A landscape with many valleys, sampled at points; each row gives a point and its height.
A ball rolls from a point to whichever of its 2 nearest points has the largest drop for the distance, and stops where none of them is lower. Distance is the straight distance between rows; heights are no part of it.
z_241: [168 102 122 122 113 165 177 129 107 105 134 166 138 150 125 120 144 159 143 124 105 125 49 152 190 122 156 174 124 120 152 160 144 102 129 97 119 169 108 188 167]  (h 309)
z_297: [116 116 116 157 131 154 155 122 163 152 99 91 110 128 141 79 53 138 91 174 87 157 106 171 99 106 126 70 158 135 132 114 93 143 140 104 81 64 111 98 107]  (h 669)
z_589: [147 114 86 145 112 153 57 82 148 169 133 111 105 159 114 185 92 140 100 120 158 121 134 102 136 130 142 81 126 101 129 91 185 159 105 135 148 92 123 78 55]  (h 241)
z_623: [97 109 204 98 136 141 117 105 145 105 148 142 214 158 97 144 151 158 71 99 151 72 65 123 120 172 136 120 144 122 160 137 161 130 84 96 114 184 133 105 92]  (h 839)
z_822: [57 134 207 132 165 123 185 193 148 120 99 138 195 144 109 87 152 96 104 191 103 160 118 120 101 130 139 62 144 164 161 147 98 101 132 131 120 123 135 110 124]  (h 749)
z_921: [122 152 124 172 115 140 105 81 77 133 122 120 163 158 142 130 134 109 87 118 72 145 122 128 103 137 144 114 100 102 109 138 148 150 185 89 176 70 107 146 81]  (h 485)
z_50: [178 90 72 68 95 61 115 161 131 129 159 134 61 64 136 154 167 131 141 114 167 100 116 123 121 81 33 160 181 165 123 116 104 118 103 162 109 148 99 135 161]  (h 554)
z_131: [82 138 173 113 134 122 103 139 199 168 117 104 132 158 117 111 55 141 48 154 134 136 145 135 85 133 140 29 146 157 97 90 98 156 100 114 115 84 154 69 118]  (h 255)
z_307: [129 127 86 66 116 111 142 139 118 122 75 170 89 157 144 140 156 132 148 109 162 121 102 116 141 99 131 139 95 167 102 146 128 146 109 157 98 198 188 140 170]  (h 451)
z_266: [103 146 200 95 178 126 185 187 150 102 148 115 171 123 104 85 171 112 132 207 115 167 140 115 116 152 153 118 185 141 144 117 91 86 83 148 115 112 137 122 146]  (h 760)
z_197: [144 132 192 124 166 100 156 177 155 146 193 87 156 99 73 78 220 90 168 236 97 158 198 84 148 147 118 132 174 155 118 93 98 57 94 114 144 51 158 116 129]  (h 656)
z_62: [132 107 146 111 181 122 122 190 111 142 162 88 169 160 112 69 234 132 172 228 107 134 142 142 131 178 185 150 158 175 71 117 104 81 113 125 153 102 170 139 146]  (h 694)
z_60: [173 111 90 144 162 139 125 139 130 159 160 80 54 121 131 139 148 161 162 220 122 147 112 169 139 132 176 167 187 147 108 102 92 145 95 117 117 70 127 103 129]  (h 209)
z_652: [117 135 130 163 115 126 154 106 100 90 161 144 159 107 150 132 102 32 165 90 114 109 174 76 125 117 121 202 83 76 97 138 110 143 151 116 150 104 105 190 164]  (h 123)
z_72: [83 156 64 86 122 79 113 142 104 150 59 117 83 113 140 123 113 123 91 119 121 155 143 152 78 93 54 119 105 184 155 91 137 140 153 124 87 94 131 136 103]  (h 171)
z_46: [110 138 124 153 109 128 154 101 123 107 95 164 130 137 171 132 122 93 167 91 95 124 134 128 150 116 172 170 32 81 111 147 116 151 175 138 126 173 138 191 153]  (h 381)
z_991: [147 110 111 161 136 150 95 111 125 141 77 129 136 211 112 88 109 144 60 170 104 130 85 195 144 133 176 62 114 139 73 124 145 151 160 66 131 107 119 90 75]  (h 655)
z_491: [182 105 143 131 125 199 55 127 123 138 171 119 191 220 109 114 155 158 96 124 150 68 104 146 184 164 183 128 104 118 68 147 152 98 139 113 168 139 130 101 166]  (h 543)
z_365: [124 162 68 205 111 172 117 87 117 133 117 90 80 115 158 154 85 127 183 106 119 178 167 130 146 109 168 154 87 75 106 116 132 142 175 148 154 83 103 141 137]  (h 293)
z_922: [77 130 168 105 117 46 136 201 85 115 104 167 166 124 112 94 153 89 88 124 92 130 121 98 101 93 85 106 144 182 159 148 106 96 136 120 107 126 149 151 77]  (h 521)
z_292: [191 111 142 124 173 134 154 186 126 118 203 84 165 109 100 97 200 107 162 233 125 150 165 145 136 173 163 138 199 167 107 126 87 71 106 94 160 64 152 134 134]  (h 675)
z_56: [191 79 32 106 106 148 129 95 176 134 116 118 61 87 108 207 122 157 164 94 163 107 99 157 170 117 102 142 104 119 155 119 163 137 104 142 136 155 102 93 166]  (h 576)
z_199: [188 97 101 160 92 125 42 65 121 175 173 138 121 177 116 167 135 121 124 97 148 99 110 106 137 160 127 129 145 130 113 116 182 166 106 89 153 82 100 115 65]  (h 277)
z_535: [94 144 155 162 120 184 110 42 164 98 141 111 153 97 91 154 75 167 128 92 124 147 123 160 151 150 179 85 100 20 108 138 170 128 132 131 146 164 95 93 65]  (h 740)
z_951: [122 125 182 173 166 183 122 161 125 120 148 77 221 152 122 71 160 121 108 183 96 136 124 141 129 156 167 127 185 110 125 137 103 92 148 120 196 101 105 105 164]  (h 547)
z_581: [120 135 94 167 81 35 50 156 84 198 156 131 65 166 154 99 179 142 103 142 123 134 132 115 88 90 125 99 116 190 83 101 107 135 178 92 127 70 168 125 103]  (h 145)
z_611: [146 95 53 102 110 36 95 161 111 146 107 154 73 104 129 149 199 131 85 103 156 115 102 167 122 64 61 132 153 189 129 109 131 128 130 113 100 132 133 130 97]  (h 344)
z_327: [66 158 166 58 138 107 110 133 142 121 90 156 117 120 134 155 97 145 116 79 159 140 167 43 96 111 80 135 99 135 103 131 146 142 105 183 123 190 187 123 133]  (h 141)
z_86: [125 123 157 105 71 47 93 117 119 132 121 125 131 110 113 161 141 116 120 56 178 135 152 108 54 126 67 131 150 155 156 106 162 159 119 135 115 148 124 117 72]  (h 363)
z_573: [163 118 73 190 86 101 140 87 145 129 122 120 110 110 144 180 99 78 176 64 141 126 171 152 64 145 46 171 76 63 169 103 181 169 152 121 167 114 90 135 107]  (h 46)
z_665: [126 151 93 190 150 143 189 134 88 114 94 124 114 73 161 68 131 119 181 150 87 173 134 168 146 88 145 130 154 112 166 163 107 117 177 113 142 101 105 154 116]  (h 568)
z_385: [139 99 168 82 130 153 139 135 156 106 205 144 133 94 109 173 94 153 101 153 151 67 99 120 152 145 109 122 156 123 163 139 118 95 65 140 114 133 70 130 148]  (h 444)
z_989: [92 135 174 131 117 177 152 114 141 66 158 141 200 85 138 142 108 136 148 84 129 81 125 104 149 153 135 204 94 55 123 172 110 113 104 137 126 171 108 182 185]  (h 453)
z_674: [128 134 97 136 114 159 157 112 163 123 126 135 80 118 154 168 83 144 198 101 171 142 135 115 157 129 140 164 84 89 93 131 108 148 117 198 132 183 135 131 171]  (h 256)
z_792: [133 121 85 155 132 134 112 105 161 143 165 121 79 116 130 174 65 122 176 97 160 122 178 72 133 134 125 139 112 88 85 122 142 179 134 174 163 132 136 121 168]  (h 205)
z_806: [179 83 127 153 71 122 73 65 138 163 195 155 148 174 113 166 149 135 129 57 157 60 111 89 136 166 133 159 144 95 110 131 176 163 78 92 129 130 117 158 107]  (h 304)
z_64: [124 116 121 171 190 123 181 162 126 114 75 107 148 165 149 67 149 148 122 217 88 146 99 188 125 135 168 74 180 160 141 144 102 142 126 88 103 112 148 115 134]  (h 588)
z_255: [110 113 182 93 184 163 180 143 189 84 144 107 198 154 151 133 113 152 112 188 145 129 80 165 163 148 190 73 170 136 137 134 102 115 104 148 108 137 121 91 158]  (h 697)
z_656: [91 161 130 143 151 158 140 109 108 121 125 104 146 123 130 115 93 117 110 135 86 159 148 120 110 112 132 100 134 101 134 122 135 150 158 100 157 89 98 126 96]  (h 509)
z_404: [76 127 131 123 145 133 162 135 142 116 44 120 133 114 133 110 86 139 73 135 88 154 106 179 101 110 105 60 138 134 149 117 109 133 129 124 70 121 137 118 93]  (h 695)
z_342: [91 154 128 186 170 147 198 119 127 103 75 108 124 52 139 76 86 141 169 148 84 182 134 195 125 76 130 84 173 83 166 151 88 146 129 127 93 115 114 123 118]  (h 598)
z_406: [117 144 75 81 114 87 129 153 154 150 93 103 49 57 133 170 141 146 130 121 184 155 153 114 110 95 34 119 124 168 121 93 142 162 110 175 131 147 130 92 161]  (h 263)
z_721: [161 130 178 103 149 119 114 170 105 154 154 104 178 154 140 83 212 114 177 184 108 130 162 95 147 214 169 190 162 138 85 100 78 65 98 134 158 97 174 170 199]  (h 714)
z_321: [63 135 102 78 113 80 147 165 166 164 68 115 73 93 131 114 104 138 68 144 146 143 133 149 97 92 66 91 139 206 175 78 115 130 118 125 68 114 151 101 147]  (h 189)
z_733: [124 106 134 95 152 81 92 169 95 155 101 170 136 208 125 95 175 147 87 138 154 104 62 159 119 94 142 100 123 206 110 184 131 102 123 100 116 145 158 113 75]  (h 507)
z_555: [156 91 80 168 91 130 114 75 165 138 107 112 80 114 125 171 83 104 170 54 163 126 178 110 74 176 103 143 60 67 146 109 188 209 132 143 162 150 113 99 98]  (h 96)
z_875: [157 114 46 124 111 80 119 113 90 128 100 197 64 168 159 135 159 72 152 73 149 110 119 140 145 111 132 202 74 136 79 124 144 168 115 116 128 183 147 177 145]  (h 414)
z_141: [153 105 189 105 136 169 164 142 117 77 136 162 207 144 102 119 157 179 110 133 115 96 29 132 189 132 160 141 101 106 167 171 142 92 119 105 125 183 131 165 158]  (h 346)
z_359: [149 111 160 110 127 76 95 150 54 158 124 172 174 172 135 110 188 137 97 103 127 108 106 124 101 104 120 119 111 199 100 158 138 106 126 76 129 124 158 147 52]  (h 513)
z_566: [139 176 196 146 137 98 172 153 97 141 190 111 154 89 93 50 190 60 154 195 98 171 209 50 128 155 116 160 165 153 158 111 97 55 116 127 132 69 147 135 151]  (h 641)
z_873: [79 123 162 100 124 98 106 137 195 159 120 125 122 99 108 125 78 110 68 125 144 139 151 108 87 119 94 65 157 163 136 88 90 140 112 123 121 113 137 92 77]  (h 202)
z_526: [74 120 211 75 153 124 108 144 149 117 121 158 189 156 94 130 118 124 65 102 151 104 101 115 88 139 122 81 154 163 138 142 134 123 80 113 114 161 162 106 56]  (h 814)
z_703: [132 124 173 90 89 41 100 141 89 103 128 155 158 110 117 130 156 79 112 66 121 122 156 87 74 139 49 146 147 156 170 125 141 132 144 114 109 136 132 157 51]  (h 377)
z_83: [152 131 149 158 143 174 110 144 105 145 156 108 203 170 149 100 178 122 112 149 86 102 110 131 137 171 172 156 133 115 93 145 120 80 163 144 177 113 112 145 190]  (h 508)
z_619: [95 123 176 137 136 142 138 73 97 95 64 163 194 143 123 114 131 129 96 104 88 160 76 179 104 131 140 86 108 86 161 145 182 138 142 108 132 162 125 134 25]  (h 766)
z_686: [137 116 140 117 96 166 132 86 163 81 105 163 142 127 107 167 121 183 141 88 142 108 86 148 196 150 167 134 57 82 135 143 167 117 121 130 119 209 117 125 114]  (h 215)
z_948: [140 117 105 104 82 27 83 143 133 155 101 127 80 109 133 148 166 113 110 91 163 134 150 131 71 77 53 132 140 146 149 101 143 137 111 121 134 123 147 115 85]  (h 352)
z_735: [161 113 71 129 144 114 134 153 129 160 168 103 31 81 135 148 135 148 157 196 145 149 147 142 118 111 112 149 188 168 149 102 111 143 98 140 87 81 107 120 126]  (h 228)
z_693: [139 120 70 131 126 155 114 86 176 151 86 117 72 133 112 152 94 159 96 157 161 143 110 148 159 109 141 83 108 105 130 101 160 153 131 126 136 115 123 96 95]  (h 199)
z_253: [70 168 182 26 140 103 141 162 136 95 109 155 131 130 101 140 130 136 118 110 151 138 138 89 100 121 92 134 141 154 151 127 107 113 87 199 100 181 144 130 126]  (h 101)
z_396: [82 166 174 116 107 56 119 171 105 148 150 151 120 129 122 105 156 109 96 162 112 161 161 69 98 120 88 109 144 177 144 135 101 84 155 144 114 118 151 148 112]  (h 533)
z_783: [107 181 137 197 113 194 144 79 108 102 142 113 130 122 149 139 97 131 176 94 92 156 171 128 144 123 173 153 97 57 102 162 118 135 167 158 166 101 88 141 140]  (h 341)
z_644: [152 92 94 129 108 150 137 93 174 116 148 152 86 107 144 182 97 130 160 74 147 99 138 139 210 127 162 155 52 89 101 126 140 150 103 157 131 201 130 126 185]  (h 206)
z_579: [149 130 200 142 132 176 75 130 142 129 239 102 235 166 95 145 129 121 69 137 128 72 121 118 116 177 144 146 149 102 101 141 123 94 131 105 172 102 89 119 143]  (h 890)
z_743: [138 139 109 80 132 110 140 149 157 94 114 127 94 80 135 180 98 127 163 84 168 148 155 127 112 123 50 146 129 136 155 126 137 146 111 172 118 172 121 126 170]  (h 287)
z_986: [107 134 106 113 129 90 81 150 196 187 124 90 44 102 130 139 88 183 110 169 162 140 163 123 110 118 113 82 158 182 131 55 112 194 117 156 103 103 154 74 135]  (h 452)
z_454: [124 168 124 210 153 154 157 131 65 125 102 124 145 107 154 77 145 123 189 138 63 138 156 136 123 125 164 155 163 97 142 175 100 109 175 115 186 76 104 162 149]  (h 546)
z_716: [81 197 147 93 129 128 141 136 127 141 107 123 104 148 163 131 113 141 153 141 135 163 168 81 118 141 148 134 129 136 112 132 94 142 120 178 137 137 172 144 176]  (h 177)
z_935: [154 87 136 111 107 80 93 140 77 133 160 181 159 173 140 103 192 112 116 120 124 79 93 105 133 141 122 146 141 180 87 157 105 95 131 98 129 120 136 171 134]  (h 498)
z_780: [108 176 166 193 167 187 130 107 117 112 151 80 167 97 131 96 100 135 133 155 78 169 157 163 136 103 161 90 163 71 130 144 129 133 159 140 158 92 84 96 127]  (h 463)
z_941: [103 107 165 151 167 159 127 143 129 118 121 111 236 157 119 100 141 107 69 159 95 116 98 156 113 153 159 73 150 132 112 156 122 103 163 97 189 131 102 105 132]  (h 592)
z_861: [119 124 140 183 136 175 106 73 161 126 93 108 141 162 118 125 90 156 70 149 84 159 99 176 129 126 165 33 126 98 104 116 141 149 155 87 119 99 104 86 94]  (h 696)
z_753: [141 95 86 110 118 75 112 115 96 145 67 161 95 146 129 137 167 127 82 106 145 131 79 156 112 102 79 123 123 185 148 118 157 123 120 81 106 154 144 120 66]  (h 334)
z_784: [117 103 90 153 131 166 144 83 189 100 102 99 96 61 125 188 96 149 161 98 133 167 139 184 151 107 116 97 60 60 140 115 132 134 128 153 138 158 82 85 103]  (h 649)
z_478: [147 141 98 141 140 171 32 134 151 175 143 100 89 177 119 137 104 161 119 168 187 119 139 106 160 134 172 83 127 134 79 103 146 163 123 160 141 106 163 56 141]  (h 393)
z_715: [151 106 77 154 109 131 53 68 145 145 124 120 81 135 117 169 97 126 167 50 166 101 163 59 127 145 133 112 58 90 105 116 176 205 118 155 170 132 141 105 123]  (h 153)
z_942: [98 172 222 143 153 162 152 146 135 107 171 112 217 131 119 97 144 115 102 170 117 118 145 87 103 165 157 128 159 104 129 144 97 73 118 131 167 105 94 99 175]  (h 590)
z_856: [143 140 103 204 105 114 126 96 108 114 155 154 116 128 166 148 97 53 175 53 122 106 181 114 89 129 99 198 73 52 140 119 131 159 154 108 161 101 102 179 117]  (h 83)
z_540: [108 132 223 97 136 153 94 102 139 109 188 127 219 156 115 131 115 145 83 97 139 63 113 80 131 181 130 119 123 98 102 146 147 109 97 113 160 135 109 123 121]  (h 865)
z_588: [115 122 124 187 139 149 131 146 112 119 73 113 149 179 135 61 123 143 95 194 77 137 102 201 120 121 170 70 152 177 117 151 124 148 190 83 134 82 142 109 112]  (h 620)
z_428: [128 124 162 104 103 163 139 119 154 90 195 142 159 107 114 183 86 154 138 99 134 83 99 98 145 148 126 173 118 90 138 148 135 113 100 146 115 158 114 147 167]  (h 411)
z_262: [153 89 72 119 97 100 115 97 121 117 145 161 109 137 143 158 128 84 167 40 151 77 135 128 123 133 113 194 75 110 116 127 145 181 98 125 132 172 153 171 162]  (h 396)
z_61: [162 142 117 142 117 155 161 118 89 111 168 124 150 99 139 128 139 73 155 126 113 118 149 77 118 123 127 177 136 125 131 168 98 118 140 133 137 89 85 181 166]  (h 125)
z_563: [109 188 169 188 150 197 151 116 136 125 183 72 171 109 108 122 103 141 174 131 91 161 176 121 150 136 164 151 147 45 131 129 121 115 135 154 160 94 94 119 160]  (h 404)
z_866: [179 83 137 145 82 119 70 73 155 117 175 137 163 121 104 171 105 117 136 33 184 64 147 84 125 184 100 176 133 70 149 117 180 163 99 119 128 160 102 134 102]  (h 335)
z_542: [185 103 111 166 112 161 119 80 74 105 122 165 183 159 125 98 169 124 117 97 88 99 65 148 170 154 161 142 95 100 129 174 174 106 191 67 157 133 110 178 86]  (h 432)
z_660: [77 114 189 127 146 102 146 123 105 106 60 162 216 143 114 137 116 106 78 99 117 119 109 120 86 140 116 103 133 139 167 138 142 126 132 109 120 146 141 124 45]  (h 791)
z_403: [78 146 146 154 133 172 149 78 156 101 108 103 123 82 132 162 59 154 142 104 108 178 135 139 139 111 124 69 91 41 135 134 140 137 134 145 139 138 109 113 105]  (h 688)
z_132: [91 176 130 84 109 122 106 113 124 154 104 131 103 143 151 120 99 128 132 91 150 138 188 63 102 129 111 108 77 123 107 124 116 151 144 159 149 149 175 132 139]  (h 182)
z_166: [138 128 118 51 150 109 136 167 112 128 113 164 97 164 143 141 158 165 118 134 166 105 71 146 161 83 109 129 145 193 123 141 121 101 93 160 86 205 180 136 144]  (h 467)
z_109: [178 74 72 108 99 144 144 92 179 112 85 125 119 88 86 223 146 157 144 88 177 107 123 169 139 142 75 116 67 98 183 104 178 145 118 125 121 195 109 67 117]  (h 595)
z_532: [168 159 83 172 147 159 67 134 112 164 162 89 114 167 153 132 116 140 135 200 109 169 154 146 126 146 186 143 172 135 117 114 120 157 151 113 161 46 117 128 147]  (h 216)
z_659: [112 91 183 124 179 181 136 133 149 97 146 108 224 182 131 105 137 159 95 178 134 106 68 166 168 161 190 102 133 113 123 157 127 100 133 111 136 157 123 111 154]  (h 647)
z_300: [119 142 118 118 115 86 123 149 83 104 93 142 139 122 149 142 140 71 142 71 115 133 143 91 77 118 52 181 131 109 135 143 125 123 152 118 122 157 141 173 98]  (h 369)
z_135: [127 109 97 118 121 171 125 82 181 116 96 113 114 59 87 212 83 135 121 105 169 135 124 151 130 135 93 116 105 85 191 100 144 145 109 147 135 150 93 83 81]  (h 619)
z_264: [195 100 103 171 127 152 92 104 68 136 147 129 180 165 118 122 154 110 94 137 87 118 97 126 118 140 139 131 135 122 137 160 151 124 155 67 157 76 103 156 74]  (h 462)
z_485: [135 129 75 107 112 119 154 112 115 139 90 156 51 167 170 120 141 92 176 112 137 130 123 144 161 112 158 192 72 146 74 134 135 165 129 158 109 201 186 172 194]  (h 431)
z_975: [134 137 77 138 128 109 41 132 150 204 134 77 26 127 138 142 96 200 135 165 175 125 146 76 144 115 147 102 137 151 88 99 127 178 112 165 123 111 150 61 151]  (h 429)
z_2: [147 136 111 89 79 30 103 164 115 112 175 149 63 77 148 163 164 102 132 80 153 125 155 86 124 93 46 139 167 167 109 116 93 107 122 178 111 158 144 138 149]  (h 548)
z_606: [94 141 157 123 177 116 202 172 152 121 86 119 111 90 122 50 125 104 139 187 83 176 171 142 96 125 129 91 185 155 184 113 83 125 103 117 74 69 160 112 104]  (h 511)
z_147: [104 186 145 144 153 166 154 106 128 127 104 110 105 145 161 127 107 174 167 161 119 173 132 140 156 137 161 130 131 99 131 137 123 152 147 176 141 138 140 133 150]  (h 122)
z_700: [89 167 138 109 116 71 154 165 148 184 150 99 39 69 122 71 120 112 90 164 101 168 204 97 80 106 81 118 178 214 157 77 108 132 132 135 75 77 131 127 126]  (h 481)
z_240: [107 139 25 132 140 141 101 97 163 174 66 98 33 109 128 167 91 181 120 144 184 156 128 118 144 124 125 94 93 117 121 101 159 167 134 154 131 120 122 83 153]  (h 161)
z_553: [106 128 167 180 103 152 192 109 129 65 144 148 156 76 146 148 99 107 182 54 113 99 129 152 176 134 124 196 45 60 139 144 125 115 112 110 125 213 119 194 167]  (h 505)
z_662: [169 163 78 202 123 182 121 108 94 159 154 83 72 124 148 127 99 150 162 165 99 188 166 173 162 106 180 151 146 87 126 121 129 150 171 128 150 40 89 122 132]  (h 254)
z_586: [89 162 146 99 148 73 191 197 133 122 99 114 64 77 113 65 141 115 126 162 107 170 180 137 101 111 69 118 180 197 192 88 81 120 132 146 51 106 137 129 118]  (h 491)
z_42: [120 101 131 164 87 172 126 90 165 95 178 159 133 106 99 171 85 147 171 57 135 107 121 157 191 152 179 154 27 38 106 144 158 132 124 135 131 212 109 150 154]  (h 118)
z_377: [166 81 65 148 103 170 102 91 155 123 200 135 81 150 104 169 101 138 174 95 157 76 112 133 207 131 169 181 97 87 97 118 141 136 128 157 137 139 106 155 172]  (h 253)
z_479: [45 155 218 58 121 87 154 179 172 123 146 152 153 113 93 126 128 122 86 125 153 140 145 97 106 112 100 83 147 177 140 110 98 83 81 162 108 145 155 106 125]  (h 138)
z_339: [116 180 100 123 116 114 150 135 134 102 90 113 80 89 164 170 80 112 154 97 143 158 187 125 97 127 61 146 75 88 137 128 126 138 151 167 127 146 145 142 175]  (h 317)
z_669: [148 154 93 157 105 157 129 76 101 146 100 158 127 200 158 115 142 90 155 100 108 122 124 110 180 117 196 164 66 83 79 144 144 162 162 118 160 148 136 154 163]  (h 417)
z_358: [113 131 70 129 111 46 77 131 94 175 103 133 50 135 153 107 147 139 129 110 138 147 122 131 76 95 76 124 121 200 130 105 128 154 194 108 98 96 151 152 105]  (h 157)
z_516: [102 129 161 89 137 87 159 168 72 92 128 151 152 59 108 109 128 72 117 120 114 101 127 98 100 112 81 127 175 161 171 147 97 88 122 120 122 135 95 142 86]  (h 506)
z_600: [154 132 124 131 104 136 104 135 102 169 176 124 161 175 162 110 158 107 143 140 111 107 130 98 145 159 148 165 142 162 81 146 112 122 132 116 141 110 138 171 180]  (h 477)
z_800: [104 101 189 74 171 120 158 180 193 114 157 99 182 160 98 106 156 140 123 227 167 141 91 137 128 154 172 92 177 157 99 116 85 113 65 146 103 137 158 92 139]  (h 734)
z_145: [117 159 99 126 117 111 161 120 96 98 86 151 129 130 181 141 111 65 134 70 113 150 153 107 97 118 86 152 69 98 110 131 141 145 158 152 125 164 142 175 145]  (h 347)
z_930: [137 120 171 122 119 189 89 96 143 131 171 145 190 194 116 135 128 158 92 104 137 55 110 110 185 154 178 163 93 72 87 139 164 109 108 128 149 155 150 133 187]  (h 585)
z_517: [53 145 171 124 161 143 198 171 129 91 59 137 165 154 141 79 120 144 112 159 90 178 79 164 115 106 133 66 141 143 166 143 107 140 126 146 93 134 145 116 122]  (h 721)
z_714: [165 144 102 112 116 157 88 115 90 169 133 155 125 221 155 122 161 114 120 132 123 95 111 119 178 135 190 153 91 129 53 144 133 141 126 125 147 137 175 148 181]  (h 449)
z_899: [161 95 102 80 109 115 153 144 96 70 63 179 154 147 136 136 154 125 140 70 119 110 89 152 135 119 96 188 63 124 157 143 176 122 130 101 90 231 164 155 119]  (h 296)
z_157: [131 133 118 180 151 178 173 77 152 121 107 83 109 56 134 85 60 129 124 148 80 160 135 174 122 87 136 65 157 87 152 137 120 131 135 124 76 87 89 94 110]  (h 634)
z_368: [154 110 125 122 104 141 103 92 148 122 187 142 119 113 135 187 87 98 150 42 159 57 165 84 136 157 123 189 99 80 116 107 134 164 89 128 139 162 126 159 152]  (h 370)
z_676: [95 185 211 144 141 125 157 150 128 136 156 100 184 113 101 78 149 65 111 184 105 159 189 55 97 166 114 125 161 129 140 125 93 77 136 155 164 79 117 116 169]  (h 622)
z_933: [125 144 131 91 102 48 132 173 90 144 150 148 80 108 144 107 176 110 133 136 126 149 144 104 81 92 67 139 152 199 141 123 86 120 143 159 106 124 156 143 133]  (h 541)
z_149: [141 73 172 91 135 151 139 130 142 96 171 158 175 83 85 163 93 147 89 120 135 71 63 149 131 128 94 144 178 127 193 141 139 92 74 98 96 137 75 124 87]  (h 470)
z_302: [100 143 157 141 179 132 199 183 175 99 93 92 157 139 129 63 147 105 135 199 87 155 142 179 84 164 166 69 181 155 124 118 73 113 123 96 105 67 168 107 136]  (h 549)
z_446: [127 106 138 78 149 112 146 160 93 108 101 181 147 152 129 122 151 144 108 135 140 107 62 133 135 124 130 114 142 181 157 164 125 89 111 126 113 163 139 140 107]  (h 486)
z_305: [132 92 139 92 144 122 169 135 120 84 127 151 157 81 116 160 108 111 96 115 127 100 112 129 102 108 68 143 158 140 186 138 150 95 118 122 112 139 92 119 80]  (h 489)
z_39: [187 120 71 165 121 89 111 157 66 149 185 120 106 105 154 88 156 86 140 179 92 106 124 120 113 100 122 128 192 170 127 140 127 115 159 93 134 56 90 152 111]  (h 117)
z_574: [61 127 224 81 105 44 108 168 167 139 114 144 131 99 98 129 115 118 46 97 130 159 167 113 81 97 74 68 149 192 151 92 104 126 118 145 96 125 170 101 70]  (h 172)
z_16: [184 97 113 101 139 158 76 131 135 145 142 142 135 211 114 127 147 171 93 156 170 74 58 154 169 134 179 119 112 161 80 135 160 81 113 103 122 138 128 108 122]  (h 503)
z_169: [117 143 208 118 157 151 171 150 109 119 124 109 202 127 115 84 190 96 171 165 116 127 151 71 141 208 169 176 158 130 100 127 89 74 108 151 169 112 162 143 217]  (h 736)
z_12: [112 146 139 99 116 74 105 155 180 177 169 88 44 77 112 112 110 147 117 183 137 185 182 107 114 128 115 95 177 191 148 67 89 128 97 161 91 96 132 108 138]  (h 469)
z_940: [116 141 37 108 138 103 107 111 136 177 66 129 14 128 148 132 97 162 153 120 188 133 154 119 139 112 111 146 94 155 100 117 147 177 140 162 116 160 168 104 184]  (h 124)
z_752: [133 91 102 90 129 79 133 149 74 94 39 178 159 147 121 125 168 110 119 82 109 122 81 151 111 111 78 157 106 174 156 136 182 131 139 95 97 162 144 144 57]  (h 319)
z_379: [198 83 97 107 113 167 150 112 139 139 171 168 113 160 115 149 143 150 151 118 152 84 78 141 195 118 153 189 121 125 112 138 132 119 116 128 109 135 126 175 183]  (h 283)
z_294: [117 144 140 119 133 163 144 77 123 129 70 141 148 171 123 142 103 164 101 128 111 157 99 158 140 132 162 53 99 67 120 137 149 130 157 109 137 150 130 115 69]  (h 735)
z_242: [152 102 72 163 103 44 89 154 56 186 151 154 91 144 157 94 183 116 101 178 114 103 107 131 86 105 105 125 148 202 118 115 108 119 171 88 122 62 111 155 98]  (h 133)
z_415: [147 121 180 160 121 164 130 99 85 81 130 151 221 134 118 107 141 148 121 100 99 92 68 129 163 158 149 147 99 75 152 169 155 112 162 75 129 160 119 154 112]  (h 394)
z_740: [155 107 114 83 92 141 139 108 137 101 77 177 120 164 122 153 144 138 133 77 154 107 91 147 151 122 143 151 78 97 145 136 189 127 135 110 113 206 158 118 88]  (h 266)
z_550: [90 163 137 129 153 166 59 137 174 184 136 86 131 167 130 113 78 164 89 171 157 130 160 118 127 148 181 43 131 151 84 87 137 165 125 141 143 67 158 48 140]  (h 332)
z_654: [132 125 82 155 113 144 180 117 139 96 113 94 62 70 140 166 105 151 206 98 137 174 123 195 156 96 136 160 71 91 149 138 130 113 142 164 124 159 78 133 142]  (h 578)
z_78: [185 86 44 101 125 115 107 119 123 143 154 132 59 99 128 177 145 148 161 117 177 110 113 129 149 110 85 147 147 152 124 113 132 144 92 144 125 133 87 128 165]  (h 562)
z_174: [183 125 97 178 135 136 178 162 61 139 173 130 123 83 133 87 136 89 178 169 99 97 153 106 135 98 137 161 180 137 159 173 100 105 161 115 143 67 84 167 143]  (h 95)
z_853: [128 119 113 151 108 173 185 132 140 65 108 140 122 72 134 158 102 152 191 66 109 141 111 177 159 106 132 174 68 97 152 155 130 101 138 131 100 197 96 157 149]  (h 550)
z_299: [141 155 123 142 176 164 122 143 120 152 152 80 111 160 141 122 152 171 164 187 112 159 137 151 151 146 177 139 164 125 120 120 110 142 128 143 146 93 136 124 137]  (h 175)
z_373: [132 163 142 189 170 176 149 129 91 143 155 88 164 84 124 57 124 114 149 174 60 148 161 126 117 119 180 109 198 97 158 147 103 100 177 94 159 56 102 120 124]  (h 512)
z_597: [148 140 90 87 131 114 162 149 146 130 115 86 42 66 123 148 110 135 125 170 163 163 148 131 102 100 80 133 190 174 151 92 119 121 102 167 121 120 103 107 171]  (h 245)
z_827: [149 136 96 112 138 134 107 136 94 168 114 143 95 192 124 119 145 158 118 153 150 113 88 141 143 128 177 124 126 162 86 142 139 126 130 118 121 142 134 127 147]  (h 476)

Where does a ball stop that starts at each point below?
z_540 | z_253
z_586 | z_253
z_703 | z_42
z_535 | z_428
z_307 | z_940

Call two points neighbours if one is among the 2 nearest of the other. Go from one point of each pair to the other, from neighbour to neighbour, staying as low as possible. Name the highest point that can't be avoided.
z_174 / z_42 | z_674
z_428 / z_253 | z_535
z_253 / z_147 | z_132
z_174 / z_573 | z_61
